Each row is a point on a tangle of strands that fork and nearly touch. The rows are in no order.
In the rows, 128 means zero.
Two points are linked if the straight distance between their rows is under 142. Some points are linked to none.
<1328>: [ 94  58 157 125 132  59 164 119 135 137 161 100  87 118 162 135  58 124
 126 134  91 106  77 121 165 152 142 169 123 109 200 130 188 165 111 152
 142 156  95]
<402>: [ 98 154 115 122 142 150  92 101 131 115 122 103 138  99 158 131 150 177
 114 108 154 100 131 100 123 151 114 146 159 205 114 144 109 120 123 111
 134 169 158]
<1399>: [154 173 128 134 121 132 138 109  92 140  88  88 100 193 122 196 157 144
 152 107 119 127  55  75 168 154 176 118 166 132 108 130  84 159 159 113
 101  97  95]
<1175>: [114 131 116  97 152 104 104  87 132 134 167 119 131 123 187 111 104 149
 137 124 145  91 119 103 131 130 103 165 150 128 145 116  89 141 130 116
 134 161  91]
<1363>: [124  97  98 159 119 141 124 110  96 107 112 127 149 175  98 138 172 127
 167 136 153 183 134 169  99 128  78 115 136 145 112  98 153 106 152 137
  78  79 184]
<998>: [123 168 143 152  97 163 130 114 114 142  80 121 190 152 165 124 104 176
 142 168 156  76 157 119 149 169  91  63  85 151 106 164 132 129  79 151
 125 147 128]
<1602>: [163 199  97 161 124 140  81 119 137 135 113 109 147 172 129 128 169 137
 154 145 144 127 161 118 126 145 132  94 147 116  41 170  79  97 171 113
  88  81 167]
<1446>: [ 98 121 116 107 144 113  85 177 138 116 110 164  80 108 110 121 123  89
 155 127  97 134 168 196 132  87 117 152  88 124 148 118 169 147 140 119
 116 158  99]
<951>: [112 143 140 114 142  91 126 147 136 108 125  83  98 107 130 145  69 141
  83 135  76  76  97  86 152 126 164 184  87  72 156 116 114 145 108 149
 150 140  85]
<1160>: [121  86 135 141 110 174 168  84  89 143 114 138 128 116 134 158 128 142
 103 104 150 181 105 130 127 139 121 123 112 195 135  86 184 143 103 104
 136 122 129]
<760>: [128 129 145 122 144  70 137 139 147  92 213  93 112  97 118 109  82 145
 102 164  87  61 111  84 134 146 108 166 125  69 152 180 111 104 119 185
 145 140 129]
<1525>: [ 78 135 199 145 115 165 131 127 137 122  95 150 123  98 122 170 155 173
 130 160 182 128 114 134 110 136 118 155  92 142 143 165 149  93 116 112
 133 194 115]
<856>: [175 181 104 105  94 159  77 123 172 140  90 159 157 120 111  86 132  49
  95 153 148 111 194 181  84  78 136  84 144 109  95 149  80 113 192  76
 151 112 111]
<592>: [147 124 114 116 129 140 149  86  78 172 127 142 156 159 168 110 154 111
 123  74 139 131 102 111 141 111 120  73 188 219 110  90 103 166 135 115
 119 132 113]
<1243>: [ 77 143  71  86 124 167  61 145 110 143  75 137 134 117 147 127 148 115
 114 120 152 147 165 138  85 131 120 133 102 197 146 119  95  94  87 129
  83 130 157]
<831>: [121 176 155 104 130 151  54 103 152 163 113 148 149 137 192 107 118 137
 144 138 172 110 191 113 153 166 162 117 102 127  99 136  78 125 102  86
 115 166 111]
<161>: [109  99 123 119 154 116 154 173 124 141 111 162  90 110 130 128 125 103
 138 120  96 145 123 150 139 152 155 118  72 127 148 109 179 164  83 148
 123 142 156]
<1241>: [152 159 158 191 136 123 125 122 129 119 163 104 172 139 173 100 115 176
 100 148 117  91 148  97 143 144 118 102 161 146  68 155 122 117 122 133
 176 141 154]
<89>: [108 136 200 136 132 139 134 119 145 133 119 129 137  77 159 134 106 149
  62 139 140  90 104 102 124 140 172 145 106 123 134 145 130 116 107 113
 192 199  76]
<1613>: [140 109 136 187 136 114 146 107 130 136 161  86 172 119 169  93  74 166
 102 125  89 101 164 113 164 145 111 113 129 167  91 129 171 147 104 134
 175 127 132]
<1133>: [108  46 116 138 135  65 180 135 133 130 153 134  94 132 120 128  80 104
 154 119  95 147  85 148 157 147 137 160 122  93 192 106 206 166 127 158
 114 104 129]
<609>: [123 138 101 118 107 115 146 145 156 135 139 156 172  79 106 100 143 104
 107 138 115  71 124 155 100  96  91  87 157 159 138 145 126 138 150 138
 157 153 122]
<1377>: [ 85 118 106  85 141 109 122 124 132 133 171 125 118 100 163 101 106 147
 122 133 136  96 140 109 134 163 115 153 124 172 158 128 113 142  74 152
 110 168 123]
<1461>: [ 93  94 116 169 142 105  96 158 142 114 119  87  80 122 127 133  98 134
 149 136  73 109 140 161 167 145 149 174  87 140 116 109 196 163 163 112
 143 132 128]
<878>: [116 104 172 117 124 216 131  99 124 142 105 151  94  97 143 153 144 135
 110  72 172 211 118 107 136 148 173 190  98 132 137 106 136 113  74  82
 109 124 119]
<996>: [151 161 145 128 129  79 153 158 139 118 157  94 145 126 120 137 123 120
  85 160  96  52  76  82 159 123 152 115 154  53 119 161 117 129 145 152
 174 138 122]
<1386>: [161 136 113 159 174  97 152 136 102 123 176 134 144 132 125 111 176 108
 133 121 120 129 125 112 138 128 140  91 167 116  53 123 132 127 138 138
 156 113 184]
<541>: [146 150 105  95 172  84 145 151 119 142 171 118 123 142 146 111 160 112
 127 111 123 122  97  54 142 177 157 106 153 107  95 165  72 126  71 172
  99 104 202]
<863>: [117 117 139 167 106  85 146 136 112 141 138  55 138 152 165 145  59 162
 151 155  80  65 115 112 172 156 111 120  95 146 129 149 185 154  97 153
 133 135  95]
<134>: [160 152  89 133 120  66 141 166  97 153 157 112 107 176 106 134 178 112
 178 174 123  62  83  94 149 153 131  66 141  73  98 167  75 122 133 176
  78  90 151]
<932>: [115 163  79 116 169 103  75 172 167 146 128 126  82 126 155 149 150 121
 148 113  94  89 129 111 158 160 179 139 119 155  94 107 127 160 135 118
  96 147 128]
<306>: [111  79 183 108 151 147 134 125 137 128 178 197 106  62 153  73 120 120
 105  99 157 160 152 143 108 118 128 141  85 155 159 114 155 135  68 109
 168 160 127]
<301>: [211 140 170 111  84 147 138 100 161 113 151 137 151 155 131  85  87 107
 116 131 152 178 152 122 122  97 149 128 136  31 111 144  80 115 136 103
 160  79  71]
<1673>: [118 166 119 127 125  95 106 145 153 112 145 143 140 111 130  88 117 137
 141 164 122  72 160 144 119 121 103 123 106  84 124 173 110 109 125 155
 136 143 125]
<412>: [196 147 105 106 101 151 111 102 142 111  96  85 151 176 103 127  98 123
 128 100 128 203 133 112 122  98 139 153 161  79 120 110  66 113 149 114
 109  38  84]
<365>: [ 92 130 108 132 132 161  91 108 122 122  95 118 120 150 132 146 155 165
 159 132 160 156 149 130 126 160 116 176 105 154 123 130 128 112 127 123
  76 130 143]
<268>: [120  98 131 145 145  69 151 125 128 108 202  64  93 129 141 116  62 177
 148 173  93  84  93  76 160 164 128 161 123 116 140 180 144 137 116 170
 140 132 152]
<187>: [120 111 120 113 105 207 109  79 105 156 108 143 146  95 159 100 184 144
 113  66 188 183 137  98  88 105 151 127 154 225 111  85  99 125 116  56
 122  96 125]
<113>: [144 133 135 167 145 105 150 154 121  98 135  48 142 119 138 152 100 156
 100 134  72  96 115  59 134 157 126 138 137 105  92 150 146 123  95 160
 159  88 159]
<199>: [173 166 125 113 126 144 127 101 118 153 120 134 198 184 152 107 130 145
 130 141 151 162 163 129 115 149 116  60 134 107  84 140  83  93  95 165
 112 102 163]
<1347>: [185 152 133 140 112 124 131 115 153 130 196 173 107 169 126 110 158 117
 166 143 152 158 121 101 115 121 171 121 126  25 101 143  76 126 155 129
  99 111 136]
<654>: [157 126 149 123 113 176 159 155 107 135  94 179 127 111 100 148 162 103
  86 100 131 213 102 138 118 103 155 114 123 137 135  81 141 131  85 121
 127 112 126]
<1681>: [121 135 176 121 145 134 137 145 128 136 142 156 107  83 135 152 140 116
  83  95 131 104  92 100 134 148 179 140 139 121 134 135 131 128 119 123
 157 181 117]
<936>: [166 173 100 153 110 111 122  99 101 161 117  91 144 216 142 138 110 147
 187 152 134  98 119 110 155 137 106 103 134  99 107 130  98 142 131 143
  82  96  90]
<255>: [125  99 121 168 136 100 158 148 125  92 105  50 142 122 130 149  85 139
  96 119  52  97 124  96 162 156 117 127 112 138 118 112 191 147 119 161
 171 100 150]
<1442>: [132 177  61  91 133 138  69 115 130 139  71 112 182 161 150 100 136 104
 113 121 135 124 176 128 102 125 102 108 144 165  96 133  62  97 120 117
  94  98 154]
<722>: [169 124 174 159 102 140 157 123 151  91 125 105 125 104  71 159 137 130
  62 101 121 176  90 107 123  99 161 152 174  81 125 124 126 116 178 118
 172 105  93]
<915>: [170 138 195 156 103 140 134 106 153 127 179 179 148 140 136  83 110 104
 143 153 155 123 178 170 146  91 162 105 107  60 100 152 145 133 124  82
 170 154  89]
<801>: [ 61 151 120 101 122 139 108 135 129 138  79 139 152 115 118 147 161 163
 139 173 177  69 125 153  97 149  81  96 120 183 146 173 112 105 151 142
 122 179 121]
<1566>: [143 154 154 170 143 121 138  89 112 137 179 112 156 163 168 104 134 186
 139 142 156 116 132  78 135 180 115 121 150 141  81 173 101 110 105 151
 119 136 190]
<1723>: [156 145 110 150 120 115 158 147 106 130 147 126 179 163 107 117 161 118
 147 141 115  97 144 144 126 106 101  53 172 109  75 161 131 131 131 149
 150  91 169]
<241>: [199 154 129 132 108 132 161 129 128 139 174 177 121 183  86 115 204  97
 170 167 159 160 124 125 101 105 138  78 150  39  81 174  59 103 167 137
  94 110 148]
<777>: [140 132 107 113 127 175 124  93 103 160  97 140 157  97 163 108 179 130
  94  69 135 126 124  90 110 103 126  87 162 229 105  96 116 138 117  86
 148 110 141]
<571>: [141 109 128 163 121 103 157 156 105 158 135 133 110 167 118 144 119 109
 155 137 109 156 101 148 159 147 148  99  92 112 128  96 184 166  85 142
 109 120 159]
<1013>: [120 120 136 157 156 140 115  93 146  80 137  75  81 105 128 162 140 179
 118  91 132 142  87  79 145 156 158 223 161 147 127 121 138 119 182 103
 145 121 151]
<293>: [117 183  66  72 146 105  88 148 126 136 108 109 122 130 109 135 184 107
 139 141 111  71 112 102  98 128 118  95 162 127 133 165  45  90 151 146
 103 132 154]
<1105>: [144 135 100 152  94 147 139 146 103 118  85 123 164 161  86 148 147 133
 155 150 125 143 111 162 108 103  70  84 135 126 134 134 143 112 148 167
 104  98 148]
<173>: [163 104  97 121 115 160 130 109 126  80 108 136 161 117 123  99 112 123
  92  72 122 211 170 136 101  86 104 156 141 135 125 103 105 102 130 113
 138  50 128]
<1733>: [175 185  96 115 100 136  93 154 151 144 104 160 145 139  84 111 174  55
 140 157 138 136 155 172 102  88 124  83 122  75 100 155 101 110 170 113
 130 107 117]
<1132>: [153 152 125 129  93 145 114  96 132  87  91  73 149 176  95 163 118 140
 132 132 136 148 104 114 131 115 128 167 148  98 142 134  75 107 156 132
 104  59  97]
<324>: [101  94 198 130 143 166 130 163 147 123 140 191 113  58 126  82 138 122
  99 119 154 133 174 172 116  93 125 139  92 127 142 133 174 118 126  88
 181 178 112]
<794>: [ 66 133  94 108 158 147  57 134 132 130  84 121 121 122 150 134 133 162
 146 136 161 118 176 137 121 161 129 146  80 214 116 123 123 128  94 111
  79 169 140]
<837>: [131  86 161 147 114 150 164 125 131  97 134 142 118  89  91 146 132 135
  93  95 121 165  97 131 107 110 146 161 160 128 151 112 152 126 164 100
 155 130 121]
<170>: [125 167  98 110 100 144 102 159 135 123  77 132 159  98 106 110 140 102
  93 122 119 121 137 152  87  81 104 104 130 158 153 114 124 116 129 125
 147 131 113]
<1096>: [ 74  43 145 153 121 127 175 108 107 125 120 137 111 116 136 151 117 148
 132 119 138 167  95 133 114 151 148 157 118 225 167  74 214 151 106 110
 120 148 155]
<647>: [ 88  70 118 127 153 133 120 100 119 138 168 118 144 138 166  70  71 158
 182 134 169 150 208 159 139 134  56 140 103 174 135 114 159 121  82 132
 101 133 134]
<1091>: [122 174 119 114 161 129  53 128 147 143 120 104 114 146 171 137 145 140
 149 125 143  94 165 113 146 157 172 148 112 148  86 128  71 145 117 104
 106 148 124]
<969>: [105  89 139  81 150  87 173 165 129 149 149 190  91 103 107 132 126  87
 118  99 101 164  97 140 124 139 166 128 109  98 171 103 145 143  90 154
 110 124 164]
<1519>: [176 180 119 105 102 159 103 152 151 139  80 177 190 107 101  79 141  56
  57 127 134 154 189 163  78  89 157  81 119 122 111 144  77 118 136  87
 161  97 129]
<1642>: [115 106  73 123 153 134 139 113 102 155 122 142 121 144 149 130 200 118
 140  74 127 188 125 120  91 147 135 122 174 205  93  95 140 123 135 133
  78 100 230]
<1655>: [109  97 126 116 150  71 188 193 143 121 126 155  69  94 103 154 126  75
 102 103  78 141  74 120 138 132 192 136 114  62 163  99 171 152 127 158
 150 103 167]
<449>: [ 65  81 160 146 141 120 156 138 109 127 111 124 104 119 143 161 129 152
 121 133 140 133  87 128 134 185 161 135 109 186 155 123 190 152  90 135
 139 178 144]
<374>: [ 72  99 108 100 152 129  68 116 158  85 135 124 104 104 143  83 100 157
 158 143 150 112 185 161 128 103  60 178 125 157 168 122 124  99 146 126
 127 144 108]
<1276>: [171 129 137 161 157 106 149 149 135  97 155  83 136 122 136 129 143 132
  97  96  94 122 118  74 152 143 152 125 154 109  82 127 146 136 135 136
 181  86 185]
<490>: [132 129 110  98 109 145  88 128 146  94  79  98 120  97 115 139 116 109
  86  90  98 122 150 152 118  83 123 184 141 136 159  83 115 127 177  90
 160 109  52]
<34>: [172 127 181 129 102 139 122  98 157 134 173 161 126 146 156  87  77 122
 149 158 162 160 171 149 146  88 150 144 113  29 149 158 103 123 133  78
 146 109  55]
<1590>: [160 125 195 136 135 152 156 105 138 123 139 133 126 103 135 172 140 143
  82  81 138 159  65  80 138 141 171 167 156  99 122 135 108 129 102 118
 147 145 117]
<1039>: [ 68 100 162 110 152 165 117 127 107 128 116 131 106 122 170 162 104 154
 156 131 168 152 147 133 139 172 122 160  75 155 167 121 147 142  50 121
 102 160 108]
<1355>: [144 152 115  81 124 103  85 135 173  99 130 135 129 104 113  81  88 131
 117 159 124 103 171 152 104 112  83 144 122  70 175 170  75  85 134 155
 127 117 118]
<1036>: [102  99 138 165 111 118 156 151 112 130 113 118 152 124 108 142  95 129
 120 154  79  93 117 165 153 147 120 108  86 126 130 114 220 166 100 146
 166 150 113]
<637>: [177 177 154  76 111 150 114 106 155 175 122 184 169 113 156 101 138  72
  89  96 164 152 155 143  99  92 186  87 154 107 137 128  63 142 119  73
 157 137  83]
<1055>: [128 113 196 166  81 202 152 140 118 156 102 176 129 107  88 185 207 115
 132 111 180 182  87 167 119 117 154 120 102 140 117  97 169 130 152  93
 125 168 119]
<1390>: [116  86 148 160 123 116 162 133 116 103 110  73 139 113 133 151 108 142
  84 102  78 121  82 104 133 161 143 129 129 200 116  85 196 141 131 129
 173 136 144]
<835>: [ 74 123 202 127 129 104 122 135 139 129 143 122  92 101 154 149  90 157
 112 167 131  87  91 101 140 141 157 183  72 101 152 149 142 141  92 116
 151 217  78]
<868>: [110 161 128 119 141 110 106 164 136 116 133 149 107 107 101 149 159 111
 135 158 123  82 109 151 115  94 156 130 131  85 151 123 131 126 171 137
 125 180 106]
<356>: [ 87  99 127 116 141 123 101 153 137  85 110 134  80  87  99 129 133 114
 142 125 131 120 132 186 115  86  94 177 126 134 183 123 162 123 189 129
 138 149 110]
<883>: [169 154 113  86 109 112 128 107 103 157 108 129 180 218 129 114 131 100
 155 156 156 124 135 121 108 112  95  65 152 102 120 139  55  92 117 178
  84 100 140]
<205>: [159  91  75 117 149  88 153 127 118 124 157 110  93 166 154 129 103  96
 140  66  93 196 108 106 155 153 156 148 147 106 138  77 129 169 119 146
  89  54 174]
<658>: [145  83 143 129 134 138 178 115 137 126 177 178  95 114 110 131 170 115
 137 100 133 187 116 146 120 102 153 146 154 120 150  99 152 148 162 120
 137 152 143]
<359>: [ 94 167 141 126 102 125 117 127 119 144  90 145 135 159 119 173 177 160
 150 184 182  76  87 132 120 150 115  85 145 151 127 194  93 108 165 143
 109 175 127]
<1534>: [141  84 107 109 118 189 136 106 102 120 110 151 152 127 132  98 114 120
 116  87 124 217 183 153  95 102  83 120 106 180 141  89 134 124  92 110
 119  63 142]
<726>: [150 136 164 143 111 114 178 136 136 122 156 134 147 114 121 130  99 133
  87 143 100 101 114 115 143 124 121 120 127  82 122 143 148 127 116 147
 171 138 133]
<270>: [ 93 164 170 123 141 110 108 161 145 142 112 109  88 123 132 176 127 146
 149 169 128  68  93 121 153 151 169 152  78 104 150 146 138 156 128 115
 134 210  74]
<175>: [ 56  91 136  78 132 150 117 104 102 120 110 132 104 141 144 143  92 159
 172 154 189 129 155 152 121 148  78 166  82 156 173 149 138 110  61 149
  84 142 124]
<1561>: [137 185 148 121  99 147 127 125 117 166  95 158 161 169 108 142 181 125
 147 175 180 101 121 136 133 133 126  55 149 104 116 179  85 100 149 144
 116 141 135]
<219>: [103 104  93 127 160 148 139 103 115 139 143 171 120 129 114 130 214 129
 141 104 147 174 110 125  81 118 104  97 172 212 108 122 117  99 175 141
  99 131 206]
<1475>: [156 171 112 144 144 129 109 153 114 121  81  81 103 159 111 184 157 133
 119 102  94 110  90  90 159 162 177 132 127 117  85 107 112 157 138 100
 108 109 125]
<785>: [197 149 146 116 103 146 108  94 171  92 128 114 112 164 105 101 105 118
 134 109 131 210 167 120 136 112 148 179 140  42 109 155  67 120 144 108
 113  49  88]
<496>: [106 149 156 147 137 165 133  99  99 146 124 126 176 152 167 135 120 187
 135 148 157 114 144  94 142 187 125  86 102 167  87 162 121 113  69 163
 114 160 179]
<533>: [148 150 153 154 111 126 145 134 149 106 160 158 129 119  85 128 106 144
 135 162 118 116 117 139 122 117  98 127 123  61 151 167 122 104 146 135
 131 128 131]
<90>: [119 173 135 119 129 131  85 148 159 106  85  90  97 117 134 153 102 133
 100 131 101  93 125 111 141 128 161 181 106  89 146 117 100 119 141 120
 140 134  62]
<437>: [119 152 133 133 101 178  99 102 125 112  75 113 126 154 111 175 135 161
 140 115 166 158 102 107 134 147 136 178 135 119 140 121  96 110 144 106
 100 102 105]
<704>: [139  60 119 127 142 105 156 105 130 129 185 159 111 143 126 119 136 126
 146  95 110 190 115 116 125 133 120 158 145 108 121 106 140 123 113 133
 119 116 168]
<1420>: [117 106  95  97 138  63 157 149 151 140 155 137  93 115 113 139 127  71
 129 106  78  84  93 164 144 107 124 127 144 120 163 101 174 174 154 145
 148 140  91]
<381>: [179 115 122 150 133 129 159 127 105 155 153 161 155 165 138 117 130  97
 145  99  99 170 141 148 148 145 144  78 127 116  87 100 168 162  90 139
 121  99 158]
<1398>: [115 114 137 123 114 118 146 103 132 133 135 138 173  84 126  98 133 142
  93 127 147  68 111 116 104  97  89 104 176 189 133 139 139 115 163 118
 190 168 123]
<163>: [127  98 114 142 111 139 117 126 129 126 124  86 161  88 165  77  59 161
  98 109  90  99 183 134 143 124  90 127 113 195 127  97 160 144 102 101
 179 113  94]
<1663>: [102  89  84 137 169 136 138 106 108 141 124 118 113 141 148 139 160 144
 139  85 125 167 123 114 146 173 157 143 145 218 102  92 145 147 136 119
 102 107 184]
<326>: [165 112 156 165 127  94 190 175 133 104 151 134  94 111  69 139 116  97
  98 144  80 164  81 117 131 100 159 136  93  10 143 132 147 112 128 149
 151  70 132]
<1527>: [ 71  87 110 114 136 139 123  79 106 114 131 134 144 122 146 110 105 163
 159 130 172 132 167 141 112 147  50 152 130 202 167 117 138 102  95 153
  98 118 133]
<724>: [130  85 160 116 145 174 155  99 113 135 150 168 121  83 152 118 116 127
 104  86 146 187 130 128 117 120 146 136 132 177 144  95 162 144  82 106
 148 139 132]
<59>: [105 158 155 109 111 130 126 149 139 158 106 140 120 120 122 157 126 127
 142 153 143  71  88 137 129 115 127 111 115 109 167 121 123 134 140 116
 142 202  67]
<1698>: [ 97 130 188 168 125 189 133 134 135 137 112 179 110  95 106 157 203 152
 147 135 203 164 101 149 105 133 157 143 103 134 135 142 157 101 143  90
 114 196 128]
<1003>: [154 131 167 139 112 134 127  62 143 139 163 172 157  82 147  95 153 144
 107 115 175  95 140 116 112 107 131 107 181 171 118 138 106 107 177  78
 186 189 115]
<315>: [103  70  71 146 132 125 149 118  98 101 132 122 137 137 102 133 135 140
 144 114 121 170 117 153  94 125  67 130 174 194 134 108 170 106 148 150
  99  77 201]
<596>: [151 165 139 120 128 105 162 161 113 133 155 156 121 132  63 159 186 113
 123 146 127  88  52 116 114 101 129  68 178  56 128 177  97 123 172 144
 128 149 130]
<494>: [ 75 108 122 109 145 133  98 104 131  76 118 104 126  88 157  91  62 178
 100 131 126 127 188 141 117 128  67 183 109 142 174 147 111  89 118 150
 147 120 126]
<1682>: [145 148  98 118 102 167  92 161 142 116  37 103 147  81  83 137 123  89
  54 105 100 136 124 148  91  71 137 150 110 166 140  90 107 116 167 100
 164 101  95]
<589>: [139 102 166 128 131  73 144 125 113 121 141  94  71 124 146 134  37 118
 114 111  63 116  97  99 161 142 163 195 106  86 166 106 158 159 113 135
 156 132  79]
<401>: [125 114 185 171 136 129 166 127 130 116 126 104  92 129 122 178 145 148
  84  89 100 163  56  65 153 177 197 169 127 115 129 118 146 144 116 124
 147 137 163]
<688>: [102  82  97 138 133 122 177 121 100 123 137 139 124 134  82 163 195 136
 122 113 145 196  78 129  76 132  92 126 179 174 137 126 136  99 162 156
 110 109 212]
<126>: [ 86 103  89  76 140  64 148 136 136 136 161 115 103  99 138 109  97  99
 144 129 114 113 141 132 153 136  92 142 111 154 167 127 164 146  80 174
  99 161 120]
<97>: [109 119 118 106 124  86 148 167 158 123 173 151  86  93 107 111 132  88
 147 152 112  73 108 163 146 102 141 135 119  79 160 134 152 148 148 138
 153 188 107]
<1735>: [129  90  60 138 135 100 137 142 128 129 146 123 122 158  98 117 124 102
 176 129 103 124 154 190 132 118  79 131 139 139 121  96 169 158 149 145
  92 110 138]
<1629>: [129 158  92 152 134  88 120 140 143 123 150  98 149 125 124 121 131 116
 139 152 111  66 160 137 132 135  94  84 139 113 101 173 134 127 118 163
 113 119 170]
<605>: [126 144 101 109 125 171  96  89 117 154  58 116 196 146 167 123 150 138
 127 125 188 131 183 119 104 141 105  84 143 194  93 123  79 108 114  99
  97 110 145]
<1299>: [ 86 173  81 114 131 135  82 131 135 143  93 113 175 129 122 118 153 164
 153 181 145  62 169 136 115 128  70  68 158 203 112 172 109 103 150 151
 103 168 143]
<164>: [102 149  73  86 127 151  62 146 119 156  58 144 172 140 142  85 119  80
 117 142 149 147 195 177  87 113  86 102 114 173 128 115 102  95  92 123
  75 102 138]
<1020>: [109 115 111 134  96 157 133 127 116 106  90 135 139 150  69 164 112 140
 149 185 138 155 135 180  86  99  59 146 120 111 180 136 133  84 148 148
 114 102 119]
<1184>: [164 189 106  86 115 117 133 131  94 158 131 153 137 197 117 132 158 101
 173 156 135 133 117 116 118 139 135  75 128  67  94 128  42 119 132 165
  69  91 132]
<747>: [116 133 109 111 137 139  77  91 152 105 107 113 133 118 155 119 120 149
 145 111 155 116 179 146 124  99  87 195 136 177 154 118 103 126 170  81
 132 134  82]
<91>: [109  88 107 130 154 124 124 105 130 110 145  97 106 125 144 155 138 136
 124  84 119 144 103  88 129 136 132 167 168 182 138 108 127 143 167 121
 114 136 143]
<644>: [175 143 138 163 144 128 101 124 156 128 202 158 107 147 129  92 141 122
 167 145 121 139 179 148 129 113 147 134 112  49  77 146 124 131 157 113
 131 119 149]
<57>: [173 138 122 125 117 155 122 148 144  98 109 149 155 123  92 105 134  89
  69 102 112 182 158 151 101  93 142 111 130 100 120 120  87 108 130 110
 146  85 119]
<901>: [106  87 119 164 138 130 108 121 134 118 143  95 139 104 169  75  56 165
 151 129 121 118 205 159 172 126  70 150 103 209 109 114 185 133  85 133
 136 120 119]
<1168>: [151 172  88 116 132  78 146 160 121 126 168 126 105 149  80 148 163 107
 149 170 129  83  73  96 122 109 111  98 157  44 141 158  56 114 152 162
 102  93 129]
<474>: [132 152 129 118 121 121 145 106  97 136 127 121 107 177 109 177 161 160
 156 154 163 127  69 106 136 162 134 141 152  96 152 142  87 110 154 158
  76 131 128]
<1641>: [ 91 112 162 163 107 108 151 173 135 142 106  71 141 115 135 130  65 148
 120 166  77  57 135 130 175 156 142 112  47 132 108 135 198 153  74 151
 160 169 112]
<1118>: [156 107  99 121 135 106 151 133 125 115 145 123 119 142 116 135 119  92
 127  90 106 176 102 115 146 113 142 148 164  94 151  81 148 151 125 142
 134  86 132]
<1364>: [156 150 156 114 133 132 116  76 140 139 162 145 150 134 172 127 131 145
 126 111 168 117 119 101 119 112 126 125 188 129 122 133  74 121 167 107
 147 161 103]
<23>: [152 101 118 144 134 126 155 112 110 178 158 146 155 141 155 112 141 106
 127  80 105 134 119 132 146 145 134  84 166 183  78  92 159 157 110 118
 133 134 159]
<329>: [ 99 111  83 112 108 143 165 142  87 135 102 132 143  83  83 149 159 117
 101  90 104 121  73 131  88  83  79  89 171 215 157  92 145 140 170 117
 135 132 129]
<1628>: [150 141 116  97 135 129  70 105 168 114 156 148 136 138 120  76 106 106
 146 148 149 161 204 160  96 106 102 144 142  71 137 166  71  96 153 130
 117  87 138]
<210>: [178 121 165 161 113 134 178 149 140  76 145 103 139 128  67 149  90 136
  83 122 111 178  95 101 138  96 148 149 140  31 123 133 112 102 128 150
 155  61 115]
<20>: [124 162 136 133 148  73 125 157 160 105 160  89  89 110 125 141 101 151
 103 176  71  37  92  80 147 150 144 144 106  75 143 177 119 140 127 161
 161 152 106]
<360>: [144  97 116  89 123 161 139 125 122 163 137 194 112 102 126 113 162  70
 139  66 141 180 129 152 101  66 151 118 142 153 152  63 151 186 139  60
 131 146  70]
<1595>: [125 131 132 109 119 152  72 116 151  90  87  82  97 120 142 128  85 153
 111 109 123 109 160 136 125 116 130 204 106 124 156 115  99 126 159  80
 156 139  67]
<405>: [ 90  89 131 112 105 157 134 124 106  96  89 140  97 117  95 146 101 132
 147 151 147 151 140 203 112 102  84 168 104 134 197 113 148 112 143 133
 122 133  99]
<1676>: [100  88  87 117 155  67 148 151 138 141 181 142 103 127 124 101 117 104
 177 134 108 151 160 177 150 126 103 120 112 118 147 120 172 139 113 175
  76 127 147]
<651>: [139 125  80 140 131 104  98 172 131 130 127 137  98 137  98 123 115  82
 174 146  84 133 162 204 128  94  99 122  90  91 122 115 172 136 148 130
 104 111 126]
<1417>: [131  70 138 150 111 115 187 140 113 123 134 132 131 140 113 155  61 121
 134 139  93 139 111 154 141 132  99 127 122 117 189  99 204 152 110 161
 143 122 119]
<1739>: [135 115 165 128 136  97 174 182 129 125 136 146  75 102  95 149  88  95
  93 124  56 131  79 134 158 105 180 141  82  38 170 111 169 140 110 155
 150  96 118]
<482>: [103 155 105 136 154 124  81 134 134 112  90  91  87 126 146 182 148 138
 123  98 103 109 105  79 157 154 187 165 127 161  89 105 120 180 165 100
 130 145 113]
<1158>: [104 127 176 128 136 157 120 130 141 120 127 156 120  95 140 122 130 148
 130 131 175 145 178 156 125 123 121 149 106 143 145 150 134 113 129  87
 152 171 112]
<333>: [ 82  85 163 143 138 116 130 157 148 119 126 109  96  90 161 113  61 156
 122 157  91 100 154 144 155 141 154 144  64 141 148 132 191 150  72 150
 144 175 119]
<771>: [165 158 153 159 120 133 116 135 162 132 212 178 145 119 134  81 157  89
 154 154 124 112 176 160 141 100 168 100 122  56  72 161 146 137 180 108
 179 158 131]
<1232>: [142 149 123 159 121  89 134 110 107 156 151  62 120 186 154 126  89 167
 163 168 103  74 103  93 184 155 129 122 124 105 110 134 132 146 132 152
 107 123 102]
<1097>: [141 164 148 145 105 138 144 129 107 165  88 154 180 163 131 128 135 141
 146 171 153  76 141 150 136 136 103  31 134 145 107 168 141 129 112 148
 136 163 128]
<366>: [155 196  86 117 144 106  84 182 136 143 129 162 126 143 100 129 196  74
 153 166 117 136 145 155 106 116 149 103 108  62  88 155  94 115 168 131
  72  88 155]
<377>: [182 168  92 134 125  89 122 150 116 156 137  92 124 208 120 137 153 111
 203 163 112  65 104 108 163 125 116  69 147  81  85 149  89 144 177 133
  79  82 105]
<1381>: [127 109 175 166 119 137 167 103 101 109 104  71 128 129 114 186 107 157
  74 102 115 146  47  74 147 169 166 159 141 153 149  97 171 134 119 113
 152 116 125]
<558>: [176 185  97 119 128 133 135 168 116 156 122 159 136 174  73 120 202  81
 150 151 139 142 118 124  88 102 144  58 154  74  90 150  78 118 149 165
  76 108 174]
<1730>: [136  95  98 120 116 183 115  65  93 147 119 117 152 128 166 104 134 125
 130  76 155 194 170 122 116 109 119 131 131 211 116  61 138 121 103  75
 106  88 138]
<1087>: [127 155 152 106 130 151  99  73 117 164 121 140 177 155 193  76 132 136
 153 126 202 128 198 124 117 156 113  97 137 164  89 133  80 114  99  93
 120 142 136]
<938>: [ 51  69 165 122 145 138 125 146 117 124  95 117  79  84 144 149  94 146
 123 144 134 120 121 141 132 156 136 165  65 185 164 114 183 151  81 113
 140 182  97]

Follow the links from the first point to the second, and from the first to the third. Name the last point that the two ways share.
<134>; <1299>; <401> => <1641>
<163>; <1364>; <374> => <1595>
<1364>; <1158>; <175> => <938>
<306>; <374>; <126> => <1595>

A fork is a point with three links, a tip a point with one. Leave the first point through the second and follow the links. Name the first fork or tip that comes.
<161>; <571> => <558>
<1347>; <644> => <1399>
<1655>; <1739> => <205>
<405>; <356> => <1595>
<1561>; <1097> => <938>

A fork is a point with three links. Follow the links from the first point to the second and name the forks in between, in order.
<365>; <161> => <558>
<449>; <494> => <938>, <1641>, <951>, <1595>
<688>; <533> => <1595>, <951>, <20>
<1446>; <1641> => <1595>, <951>
<589>; <1613> => <1641>, <938>
<97>; <589> => <1673>, <20>, <951>
<170>; <1527> => <1595>, <951>, <1641>, <938>
<533>; <306> => <20>, <951>, <1641>, <938>
